Each scene shows the same named points in several views. A view is turned or mirrored, and shifted as a whole, has a little noise and may leave points out.
In the rows, zero is written as 128.

Scene 1
View 1
bal: [175 140 118 121 132 128 172 122  94  94 145 184 126 113 135 129 150 114
 158 132 147 111 185 139 126 161 128 119 112 126 136 193  94 154 105  99
 137 125 163 116  88 110 120 104 172  73 112 162 131 126  71 119 109  88
 134 159 147 120 143  93 147]
koser: [128 156 149 154 128 138 151 163 125 166 173 191  80 141 201 181  96  89
 144 117 116  69 113 127 103 135  78 187 140 124 154 135 107  85  98  93
 140 134 148 120 103 113 133  92 108 177 108 116  72 104 130 121 112 145
 124 136 145 106  72 134  75]
Kop: [134 105  90 131 149  66 141 129  42 132 151 201 125 170 160 131 143  95
 102 177  72 159 125 122 121 220 105 146 111 112 146 129 117 129 148  38
 150 154 151 197 128  60  89 137 119 151 106 174 106 115 159 108 136 129
 170  84 104 103  97  93 100]
zabe: [121 122  78 126 133  78 158  96  48 102 157 182 124 163 155 130 158 139
 128 136 119 132 116 162 102 148 108 157 107 102 131 145 126 129 126  97
 141 144 161 171 110  99  88 138 135 151 109 163 126 101 132 142 145 132
 182 114 103  94 136  66 130]
pomi: [104 133 141 138 126 154 149 161 128 141 189 210 109 166 179 182 109 122
 162 128 104 102 145 151 117 147  41 184 138 115 154 155 124 100  85  90
 150 140 146 123  85  85 129 113 134 172 126 137  90 100 115  97 119 149
 148 141 119 105 105 112  93]
popab: [126 162 166 120 118 174 156 164 143 148 171 185  94  86 146 169 100 120
 165  88 130  51 140 124 119 119  96 147 153 126 144 165 120 112  95 126
 134 131 149  82  69 120 169  78 148 107 148 139  77 140  61 107 108 130
 105 154 178 109  87 116  97]
Fuda: [ 78 119 109 132 126  75 130 149  59 161 188 197 109 157 178 147 101 120
 109 129  58 117  69 135 112 170  82 162 134 113 142  98 148  94 138  66
 149 172 145 187 120  76 112 132  98 208 121 152  84 109 169 117 144 169
 166  85  97  86  61  94  57]
Gesup: [141 160 184 131 135 186 150 179 155 159 166 209  73 129 165 199  94  76
 174 125  89  92 180  98 132 163  77 154 154 132 173 166  93 130  91  72
 141 140 137 103  68  84 183  73 129  99 150 138  68 142  77  74 115 116
  85 155 151 125  78 158  66]
lod: [165 177 115 171 116 122 168 154  98 175 148 166  44 134 222 170 108  56
 132 102 125  55  94 111  72 123 116 195 130 107 159 120  94  77 126  86
 119 130 136 137 126 140 117  74  92 160  95 114  61 109 165 154 129 142
  98 122 163  96  71 130  73]
Zereb: [146 129  74 127 138  62 157 114  34 131 140 165  81 118 143 120 142  90
 113 115  88 114  96 104 105 187 156 139 111 101 134 124 103 132 174  78
 118 172 137 200 141  96 100 113 123 104 127 173  95 144 141 135 156 116
 131  92 132 103  95  88  94]
demul: [131 151 153 139 123 153 154 153 127 138 175 188 112 122 170 160 108 117
 155 105 144  69 133 145 112 117  88 171 139 121 142 159 116  98  85 112
 145 122 153  95  79 125 136  88 143 155 127 127  91 119  97 123  95 136
 129 152 164 103 104 114 111]
latuz: [116 150 105 107 145 133 170 116  79 103 171 184  93 147 145 156 147 142
 164 103 101 116 144 162 125 140  89 155 143  99 148 155 121 158 122 116
 122 167 134 151  88  88 129 131 139 100 146 168 115 130  93 104 153 116
 142 143 106 113 137  84 111]
vazit: [ 79 109  81  97 135  74 145 103  42 100 177 195 128 141 116 116 147 163
 116 118  78 139 110 159 123 169 107 127 134  97 125 129 151 151 147  96
 140 184 154 187 105  79 109 165 140 129 145 182 116 124 122 113 157 138
 177 100 101  96 119  55 116]
runi: [119 118 132 104 115  96 121 135  84 132 165 179 153  83 119 107 119 134
 101 114 124  88  94 131 115 157 130 121 121 125 120 142 151 100 122 101
 149 128 163 125  97 125 122 101 165 150 125 156 110 126  88 129 101 142
 156 119 179  85  69  77 118]
vina: [192 172 129 139 128 151 180 143 110 138 132 163  73  89 159 158 133  70
 155 110 146  74 157  98 103 153 148 141 123 129 151 174  71 136 118 100
 107 124 138 112  97 126 140  63 145  62 121 137  95 151  84 129 118  82
  78 148 177 122 102 123 108]
Vab: [154 150 130 110 133 157 173 126 117 105 155 186 103 112 131 148 137 124
 174 105 140  95 170 136 125 141 118 137 127 119 136 184 101 146  97 120
 126 130 153 103  75 108 146  90 160  68 136 156 110 138  55 109 117 105
 115 158 152 124 139 101 126]
nodas: [126 160 132 155 127 141 170 144 110 149 170 196  54 170 203 189 124  99
 168 120  94  96 127 147 107 131  66 196 143 100 164 134  96 113 112  94
 122 155 133 147  99  85 140 102 104 142 125 139  75 105 137 109 147 142
 119 135 104 122 107 119  78]
View 2
vazit: [180 100 129 119 136  94 104 110 165 180 110 122 124 147 120 114 120 122
 113 106  89 158  96 130 133 149 103 176  95 143  82 141 114  67 121 155
 115 137 156 108 118 116  91 126 135 135 154 129 145  62  99 130 110 138
 110 150 191 125 117 189 136]
runi: [161 126 145 129 131 133 117 139 102 193 146  84 134 133 128 113 118  74
 129 134  91 103  75 129 111 135 132 155  88 131 137 150 106  68  84 139
 167 104 137  91 122 119 125 160 137 144 126  87 168 126 130 160 113  99
  84 142 172 135 117 126 119]
nodas: [144 104 109  91 117 155 123 125 170 170  74 138 137 149 122 159 149 101
  78 175 142 137 146 135 130 123 122 142 123 169 125 133  90 122 113 143
 157 154 119 123 127 125 147 112 126 157 119 110  90  67 128 123 147 133
  84 121 108 137  87 162 107]
zabe: [164  94  94 106 136 105 103 120 142 201  96 111 150 150 105  91 119 108
  66 138 137 148  76 142 148 131 108 174 117 171 125 140 121 103 113 146
 122 147 151 114 147 137 130  97 105 145 149 142 168  69  98 139  94 137
 114 147 145 127 104 177 124]
koser: [156 113 121  80 111 180 144 142 162 179  80 117 139 117 127 176 148  84
  97 188 137 123 142 140 110 122 141 125 116 172 153 147  71 116  87 143
 198 138 105 115 122 106 166 131 137 157  96  94  85  92 146 132 159 126
  56 126  98 155  82 136 102]
lod: [173 120  95  81 102 202 131 131 158 165  78 100 163 125 128 167 134  91
  70 227 174 120 139 150 111  89 162 109 151 180 175 142  83 136  80 135
 215 181 112 115 136 143 182 146 128 158 119  91 103  97 139 157 143 110
  57 129  63 126  81 137 101]
popab: [104 130 174 108 144 165 141 150 133 164 107 115 111 145 112 172 179  87
 154 179 130  91 169 128  90 125 117 116 114 125 112 144  67  98 105 156
 167 114 106 101 125 111 128 147 126 158 102  86  54 129 154 167 156 117
  74  96 146 182 118  88 102]
vina: [130 157 167 106 137 181 117 149 128 135 135  86 118 142  78 134 150 113
 141 218 180  88 144 147  92  78 150 105 152 132 138 148  88 121 110 165
 165 163 112 115 163 133 133 138 110 162 143 128  88 145 145 220 133 142
  79 111  95 179 135  76 137]
Zereb: [216 139 113 120 119 151  91 101 164 153 132  83 144 132 117 113  90 136
  80 168 156 151  77 136 116  94 167 138 150 155 120 151 119  84 107 146
 166 193 144 112 153 147 102 159 138 142 191 135 173  80  97 180  94 109
 106 160 126 112 107 165 137]
latuz: [132 112 134 113 141 116 113 121 157 147  91 128 120 166  98 122 147 136
 105 159 133 133 137 140 126 119  97 152 136 146  86 139 107 100 135 156
 103 164 142 112 142 135 109 113 107 156 151 135  93  75 112 151 117 143
 122 119 156 152 121 146 127]
demul: [118 112 137  98 126 154 135 153 133 192  99 117 123 146 109 143 156  78
 124 174 125  97 146 136 112 130 114 134 101 147 142 135  75 108  96 151
 161 109 110  96 123 113 160 132 124 160  87  93  81 124 151 145 140 120
  65 105 123 162  99 109 103]
pomi: [142  98 123  70 122 133 134 136 180 191  75 143 130 148 105 161 149  98
 110 152 122 143 144 134 133 144 109 147  87 167 117 136  76 120 109 153
 158 121 114 103 111  96 138 113 126 162  82 114  82  73 142 109 153 162
  74 132 117 164  99 155 107]
bal: [119 135 154 105 147 120 112 155 125 171 134 100 123 158  55  86 139 116
 145 155 152  89 114 148 117 108 114 148 119 130 119 138 111 107 129 164
 111 124 133 104 160 129 127 111  91 160 130 155 124 137 129 201 112 169
 101 118 132 187 149 100 152]
Gesup: [145 147 175  82 132 180 148 139 202 155 108 135 102 140  99 191 162 130
 179 180 145 123 186 134  91 114 131 103 115 133 114 148  56 104 122 166
 169 134  83 114 124  90 109 145 144 180  98 117  41 106 160 160 185 174
  60 113 101 200 129 110 132]
Vab: [ 93 144 182 128 161 123 110 153 120 152 139 106 106 168  64 105 168 123
 164 153 148  80 137 140 104 109 103 140 124 112  99 137 102  95 133 172
  99 120 130  97 161 133 109 118  92 154 136 145  84 144 131 206 116 146
 106  94 159 186 154  83 144]
Kop: [232 125 105  84 113 123 107 108 193 189 118 111 142 126 112 108  74 135
  99 122 136 179  68 142 142 135 149 160  92 168 124 151 111  94 116 151
 149 173 135 122 135 112 109 127 134 141 157 155 189  56  90 155 117 177
  87 179 118 132 111 205 155]
Fuda: [217  87  89  99 110 138 123 100 193 194  91 117 147 127 156 163 105 102
  70 135 100 174 100 129 133 146 139 156 105 182 124 148  89  82  90 129
 182 161 135 116 106 108 126 148 164 144 130 100 147  35 108 101 136 119
  74 170 132 107  74 211 110]
View 3
runi: [ 96 155 123 131 134 152 157 126  91 103 105 140 121 101 140 190 134 131
 104 153 157 163 125 116 103 144  62 138 107 132 172 121 127 113  97  85
 119 110 135 150  83  89 132 134 138  86 161 117 180 104 160 123  76 167
 126 157 119 146 154 115 167]
lod: [ 73 152 220  63  95 146 130 146  81 137 132  85 170  63 161 140  71 150
 113 140 124  84 117 150  81 134 155 144  81 125 159 142 114  99  82  97
  52 196 104 149 176  81 150 138 140  68 156 168 101  91 158 178  93 111
  93 136 138 135  96 177 115]
nodas: [109 139 180  94  81 117 117 154  79 146 176 126 162  77 104 137  87 163
 136 122 105 101 125 139 104 125 183 139  96 144 104 122 126 135  96 134
  46 171  87 145 133  88 134 139 124  87 152 127 133 111 131 144 144 111
  96 147 134 112 114 180 108]
Vab: [152 130 151 127 131 143 140 133  90 125 121 132 100 141  88 144  74 139
 193 116 115 116 165 123  85 155 125 116 147 176 126 136 133 181 153 129
  86 129 132 156 121  77 172 147 116  64 164  84 111 110 155 130  87 143
 133 168 132 114 157 109 125]
pomi: [118 150 146 116  77 114 133 151  87 130 186 132 160  96  91 174 111 153
 127 129 100 108 116 117  99 141 157 152  95 154 106 126 124 156  86 135
  60 140 109 161 108  95 133 128 123  95 143 129 161 107 118 124 165 133
 109 173 139 113 136 178 123]
latuz: [128 137 134 124 115 134 112 153  82 136 134 160 142 112  98 115  86 152
 165 130 122 147 148  99 139 139 152 109 130 140  99 120 130 152 139 139
  93 140  89 144  96 113 149 150 120  86 170  73 133 118 131 123 122 124
 103 153 122 102 130 123 125]
Zereb: [ 52 126 181 114  96 150 137 141  57 111  94 151 140  60 168  90  86 137
 125 146 128 161 155 108 165 110 115 110 106 116 133  89 110  53 120 106
 107 160  94  98  90 122 132 149 120  86 160  97 128 102 166 138  92 139
  95 105 116 130 107  98 145]
zabe: [ 78 154 100 126  70 172 126 138  57  95 138 140 182  88 131  99  90 154
 116 167 145 173 132  91 168 136 131 124 132 120 144 114  98 110 124 130
 105 134 100 113  74 120 138 152 136 129 168  88 145 110 129 136 134 128
 109 174 117  97 140 120 125]
popab: [158 141 168 108 162 117 134 150 120 156 141 123  96 135  90 200 108 136
 166 108 115  94 136 144  58 156 114 133 103 166 123 148 146 172 106 110
  65 134 115 201 136  62 155 123 124  49 164 125 142 106 154 135  79 135
 116 152 142 134 139 149 148]
vina: [118 123 221 106 128 134 160 131 100 114  96 112 103 105 122 135  65 140
 187 103 111  94 165 149  57 150 130 110 131 170 143 131 120 142 152 116
  64 143 139 144 152  66 177 149 113  32 160 111  80  98 178 147  68 136
 126 142 132 127 132 102 135]
koser: [101 154 183  82  91 121 135 149  92 136 160 102 165  80 123 175 110 150
 112 136 106  99 117 143  77 146 147 154  86 144 137 133 120 126  67 107
  51 172 111 165 141  77 141 130 135  73 151 160 145  90 140 153 122 121
 107 150 142 134 109 182 118]
bal: [135 133 144 144 110 154 166 123  85  84 111 123 111 129  97 133  72 141
 185 131 122 138 162 119  92 164 120 116 168 171 135 119 110 172 169 138
  96 111 146 133  94  79 174 160 115  77 153  78 110  85 155 115 104 147
 147 176 120 105 154  86 133]
Kop: [ 47 122 158 133  45 133 147 129  48  87 131 156 170  53 146 129 118 144
 103 150 114 155 152  92 168 111 132 133 115 130 102  69  93  72 115 134
 108 135 111  90  50 125 122 142 105 115 126 102 158 100 138 111 168 139
 118 129 112 115 140 119 138]
demul: [135 157 142 109 118 136 136 142 102 128 147 101 138 115  97 178 110 153
 142 134 129  99 117 133  67 162 118 145 121 168 149 148 126 168  91 109
  66 130 125 175 136  76 153 133 127  76 162 134 149  97 148 141 103 137
 125 177 135 128 138 159 135]
Fuda: [ 57 155 154 113  74 127 121 146  74 140 164 157 189  56 148 161 131 156
  71 160 123 150 112 101 159 113 128 147  69 103 113  95 119  70  59 110
  88 155  80 131  76 126 103 121 124 116 153 133 194 116 130 125 155 134
  88 127 117 133 110 174 150]
View 4
Zereb: [136 133 118 171 145 134 102 167 103 133 178 112 132 158 139 144 106 187
  73  75 117 158 164 107 139 115 139  81 110 135 165 132 147 125  58  97
 138 138 147 168  65 118 161 136  82 102  97 165 175 151 143 165 103 118
  88 102 100  87  65  72  66]
Vab: [129 124 138 115 145 125 115 161 109 133 113 126 119 143 105 135 172 144
 152 155 134 130 129 132 149 129 177  65 117  87 147 115 107 183 151 138
 112 140 184 137 169 155 163 142 147 117 105 145 149 167 119 130 117  47
 151 132 102 164 140 105 106]
Fuda: [ 88 123  66 140 153 115  89 175 118 122 153 121 172 104 124 134 121 147
  72  86 126 140 182 104  94  77  63 113 124 205 136 107 145  86  83  99
 161 175 130 113  25 126 132 141  19 110 141 135 152 125 126 150 133 147
 124 103  79 110  47  95  67]
vazit: [ 83 143  84 179 151 124  75 143 126 136 130 100 148 119 109 151 126 138
 120  95 129 138 171  94  89 120 120  95 131 162 162 108 131 109 151 101
 135 127 153 123  65 188 161 126  49 101 110 107 129 146 140 160  87  72
 115 131 106 100  82  98  66]
pomi: [ 86 121  73 110 153 111  97 158 124 108 117 134 157 105  99 127 175 127
 125 148 130 130 166 133 117  80  91 110 133 166 110  99 132 129 155 127
 146 194 160  98  97 138 125 151  75 113 157 127 149 146 103 130 158 101
 164 117  82 167 123 139  97]
runi: [107 123 119 155 137 111  95 208 107 159 130 140 150 115 103 145 165 119
 101 104 142 112 157  66 134 159 141 115 112 149 139 114 123 155 108 114
 144  88 158 111 107 149 142 148  92 115 122 148 156 131  86  94  89  97
 155 130  91 123  39  75  63]
nodas: [113 125  82  96 155 111 117 159 127  92 142 141 151 118 120 127 138 160
 103 152 118 150 155 158 133  54  98  72 111 163 116 111 135 139 115 130
 131 213 154 125  93 110 137 141  90 113 140 139 161 154 123 160 180 115
 142  95  77 169 132 131 111]
zabe: [ 83 144  91 196 156 114  80 122 126 112 140 122 139 138 112 168 144 182
 112 119 103 175 168  81 104 135 124  98 139 160 131 111 159 143 109 106
 129 143 172 123  47 155 169 131  82 119 138 127 164 130 145 135 143  75
 102 116 104 105 100 104  68]
vina: [153 121 144 105 148 132 132 191  93 131 149 139 134 143 124 123 157 158
 108 143 126 136 140 129 173 110 157  74 101 105 132 119 120 163  98 134
 128 153 165 148 144  94 146 148 139 110 111 184 180 157 109 124 131  93
 142 108  79 158 109  94 103]
popab: [123 109 131  58 137 118 127 209 111 131 108 152 130 117 100 125 162  98
 142 154 157  98 134 147 156 106 134  64  99 126 130 116 100 170 156 149
 121 143 168 120 175 136 131 130 122 112 119 138 143 148  87 121 143  84
 190 125  68 182  96 104 111]
Kop: [129 121  82 195 159 141  79 136 101 128 159 101 135 140 133 131 144 166
  87  82 105 153 187 106 110 106 120 126 142 147 155 106 143  88 102  83
 162 163 143 136  34 129 151 156  47  82 137 148 158 161 138 156  81 112
  86 109 117  94  99 117  59]
lod: [142 109 112  90 140 111 134 195  94  89 179 172 155 134 129 132 156 174
  66 137 126 152 151 135 167  75 103  90 100 156  93 126 145 155  49 134
 136 188 158 139  92  57 129 143 110 123 147 190 207 132 105 127 203 151
 150  83  55 173  92 106 102]
Gesup: [156  94 112  34 156 132 137 194 104 126 117 128 137 109 118  92 169 104
 123 164 148  98 145 186 160  61 125  84 115 112 147 113  93 128 158 141
 136 192 151 126 173 108 117 157 105  93 123 155 145 190  90 158 110 109
 168 118  83 198 152 145 122]
View 5
latuz: [138 122 117  88 132 127 164 131 120 162  84 163 134 128 126 108 150 139
 157 138 182 123 111 155 156 118 102 124 124 103 129 133 133 101 119 126
 107  94 133 133 117 111 146 133 135 118 110 137 153 116 136 133  77 140
 121 127 116 182  76 148 170]
Zereb: [ 96  93  84 120 115  91 154  90 134 153  80 148 111 178 129  64 143 130
 161 156 152 114 127 192 165 149  92 126 190 116 110 171  50 115 177 140
 139 101 102 134 121 151 157 151 123 136 151 128 174  68 103 103  68 116
 105 141 102 100  80 108 161]
popab: [164 110  52 162 135 117 198 121  98 109 153 129 123 131 124 178 139 173
 155  97 152 133 108 134 187 144 156 117 135 140 105 140 158 133  70 127
 151 117 134 144 114 106 106 148 116 100 130 112 147 147 180 163 143 112
 110 177 119 177 129 161 143]
Gesup: [163  74  30 156 143 150 210 123 124 124 146 160 124 126  90 190 147 172
 119 122 156  73 105 175 191 123 160  98 128 160 116 141 171 136  82 105
 130 124 170  89 121 148 111 163 103 119 133 125 161 154 159 190 131 111
 128 197 101 189 122 171 108]
demul: [153 118  56 157 130 156 163 126 100 118 148 138 136 133 131 151 126 164
 147 107 149 137 112 125 170 169 145 120 145 153 126 132 161 112  87 158
 146 109 125 141 138 113 107 143 119  94 155 120 165 136 163 145 144 148
 116 150 127 175 131 138 159]
bal: [176 115 105 121 101 108 155 149  96 151  89 135 129 138 120 167 136 132
 182 107 170 133  89 132 142 137 121 107 127 127 149 138 124 128 167 139
 119 125 150 141 151 106 116 166 116  91 134 120 102 116  98 141 125 197
 108 100  81 155  79 139 145]
Fuda: [ 75 127  57 115 141 148 134 127 148 120 140 175 143 161 132  17 129 127
  87 166 150 110 155 159 154 163 109 129 201 154 117 146 111  73 116 146
 145  90  94 116 128 175 153 129 139 152 175 159 250 101 133 117  85  81
 133 163 129 140  80 104 184]
nodas: [142  80  70 131 157 188 182  98 139 140 103 178 130 131 133 121 159 164
 115 143 161  89 112 191 173 143 139 121 140 137 124 132 157  96  90 162
 137  92 128  99 134 154 138 139 128 119 139 132 212 111 153 142  94 124
 122 148 130 185 138 140 159]
vazit: [100 153  93  73 119 104 128 171 127 140 121 160 141 150 120  50 135 106
 135 148 169 144 140 123 133 129  83 123 162 129 132 149 116  83 125  97
 115  99 128 147 120 124 152 133 138 147 138 158 159 118 120 130  72 117
 141 129 108 149  36 115 171]
koser: [139  94  44 161 144 181 172  99 132 119 143 160 133 143 143 128 136 170
 107 135 140 105 121 158 174 178 152 124 171 169 110 137 151 101  90 178
 159 100 109 116 138 145 121 146 117 108 166 123 219 118 158 144 131 120
 116 165 134 170 142 130 151]
Vab: [178 109  91 126 117 114 169 141  91 147  98 133 125 137 111 182 147 150
 180 111 167 126  91 138 159 132 130 111 116 113 126 137 146 137 123 139
 123 117 148 144 126  92 117 152 111  90 116 113 110 139 135 155 120 169
 108 125  95 170  98 152 136]
runi: [122 152  62 141  96  73 146 154 108 110 145 111 128 167 125  97 118 125
 161 123 137 179 134 105 150 175 111 126 181 148 114 152  93 113 131 136
 161 119 109 170 140 118 125 149 119 108 176 129 156 114 140 124 133 114
 100 144 103 118  75 114 166]
lod: [146  61  54 177 152 176 182  52 129 133 113 155 115 158 155 120 140 183
 128 137 137  86 114 196 198 187 149 138 178 144 101 144 107 111 124 213
 173  99  92 115 146 157 135 147 117  88 172 102 223  86 158 127 119 116
  93 161 136 141 182 112 153]
vina: [183  78  74 170 127 114 200  90 106 140  85 133  99 145 113 198 145 168
 183 114 150  95  87 186 182 144 141 109 137 125 113 152 113 162 154 159
 144 122 146 127 141 120 109 173 105  83 129  97 127 115 135 150 123 157
  85 147  84 143 135 152 125]
pomi: [127 114  51 121 140 185 154 146 122 121 141 170 144 129 128 111 136 141
 108 129 156 114 121 133 147 149 141 121 149 168 133 129 180  91  84 139
 132  99 130 105 142 140 127 140 119 124 152 147 204 133 140 154 116 139
 134 139 129 189 110 123 158]
zabe: [124 134 109  97 122 146 128 137 117 147  90 150 140 142 155  63 139 132
 146 134 167 142 132 129 142 164 100 143 171 119 132 143 106  79 138 184
 137  95  92 149 138 117 152 126 143 113 151 132 192  95 128  98  96 151
 119 100 133 148  89 108 198]
Kop: [ 84 110  74 100 100 127 123 145 150 149 100 177 131 159 118  47 136 103
 109 169 150  93 140 179 129 136  95 109 186 154 134 151  85  92 172 130
 130 107 122  98 139 181 160 164 115 154 169 152 196  84  70 119  72 134
 122 119  91 116  68  90 154]
View 6
vina: [ 93 111 120 164  85 149 107 159 129 107 147 196 162 125 108 131 113  95
 134 132 129 171 149 178  83 135 124 168 120 165 178 110 125 131 106 107
 165  66 134 162 180 142 155  78 184 204 125 108 205  74 116  66  54 143
 162 106 126 113 124 187 132]
Gesup: [109  87 158 207  86 139 162 160  67 145 122 157 198 148  94 149 121 119
 158  89 161 134 119 186  67 139 110 157 126 167 135 126 153 134 102 129
 194  73 107  94 191  96 140 101 129 139 108  69 214  58 145  96 125 151
 146 104 151  95 146 166  99]
Zereb: [ 67 140 107 129  51 110  95  41 145  89 179 148 127 104 111 113 106 100
 118 168 157 166 163 140  84 125 145 146 113 118 181 130 139 158 105  87
 129  73 138 195 132 188  76 118 145 146 118 183 138  78  96 120 135 105
 166 118 111 130 141 160 168]
zabe: [ 68 135 124 148  90 110 160  73 165  81 156 147 154 148 125  92 132 101
 140 151 143 114 186 134 102 151 173 106  83  86 147 141 147 158 128  86
 113 121 130 191  96 172  98 148 166 164 111 193 129 116 113 133 127  78
 127 133 118 123 122 109 156]
demul: [105 114 156 203 132 169 171 159 125 102 126 155 172 184 109 143 154 119
 143 103 143 130 186 157 102 127 162 158  92 141 136 128 117 139 109 114
 157  72  94 137 154 129 155 140 153 182 121 114 180 118 131  95  80 110
 143 130 147 126 132 152 110]
koser: [ 89 126 181 233 144 152 190 130 138  96 126  94 189 183 113 148 163 114
 108 101 178 153 184 164 116 109 174 208  95 133 153 141 123 128 104  90
 137  63  92 150 171 161 107 133 119 189  83 110 203 114 141 118 115  96
 155 121 137 135 155 164 100]
Kop: [ 54 121 141 149  72  69 131  19 114  95 187 160 183 134 105 113  97  99
 121 129 144 148 149 135  94 131 138 116 110  82 163 151 157 154 118  87
 117 128 145 176 120 161  67 151 131 119 137 181 131  88  87 147 165  98
 127 131 141 131 146 108 173]
nodas: [ 79 114 156 201  82 134 191 116 131 105 119  93 201 162 106 121 127 114
 137 127 187 118 137 147  90 137 141 157 101 128 140 139 162 153 110  90
 158  92 119 136 166 164 113 123 142 159  68 117 193  81 165 123 140 116
 160  99 112 112 135 156 116]
runi: [114 141 122 139 123 158 124  99 118 102 159 177 112 147 110 138 175 119
 140 127 118 145 202 159 103 117 173 144 107 117 158 135 104 150 106 146
 140  54  91 152 118 132 119 153 137 150 164 165 120 136  84 101 103  90
 129 158 153 129 117 130 154]
latuz: [ 82 130 108 149  56 123 169 121 141 105 126 139 146 148 114 104 126 105
 165 154 155  90 144 135  73 164 135  89 100 126 135 122 164 172 118 107
 164  97 132 151 119 138 132 127 175 157 102 150 147  88 138 103 122 117
 156 108 115  95 109 135 140]
vazit: [ 91 134 119 134  67 105 161  63 131 115 154 138 132 145 113 102 139 113
 167 144 143  96 169 133  93 148 146  74  93  95 136 139 148 177 117 122
 144 108 121 146  84 131  97 171 140 106 138 185 100 104 110 130 148  90
 122 140 132 111 112 103 163]
Vab: [107 111 101 162  91 151 142 169 127 112 128 194 156 146 116 119 133 110
 173 133 127 118 149 158  74 158 138 117 103 153 141 114 141 140 122 126
 178  84 124 144 137 117 170 110 193 191 133 119 174  97 137  70  58 128
 152 108 128 102 100 147 130]
pomi: [ 87 112 169 216 111 128 206 119 116 114 124 115 193 189 105 125 135 110
 145  97 165 105 153 152  96 137 151 135  92 118 127 151 153 140 113 105
 149 103  98 120 133 125 120 152 139 146  99 120 167  98 142 132 132  99
 135 122 138 118 137 118 113]
popab: [122 115 149 181 109 174 160 184 110 120 112 152 148 161 109 147 160 120
 166 108 147 130 170 168  73 138 143 165 114 169 139 122 124 147 101 139
 191  51  86 104 162 103 167 116 144 167 124 104 178 101 138  72  84 123
 148 118 140 101 119 171 109]
bal: [ 84 112  99 142  94 132 125 149 129  98 155 234 164 146 117 113 117  97
 158 136  99 135 168 164  91 159 128  98 102 125 162 126 135 142 131 118
 153 113 145 167 130 114 162 118 205 194 156 134 167  96 109  73  49 125
 137 116 140 104 109 136 153]
lod: [ 74 128 166 219 109 148 151 108 151  76 138 102 176 161 114 137 134 105
  97 126 183 180 174 157 110 107 163 229 106 153 175 143 131 131 106  68
 131  50 113 181 192 195  97  98 120 199  69 127 213 107 139 114 117  97
 179 110 113 142 156 196 111]

Which points are out of place in each view (at most two, in the order of its rows)? Write none if all are in place.
view 1 => vazit
view 2 => nodas, Vab
view 3 => none
view 4 => vina
view 5 => zabe
view 6 => koser
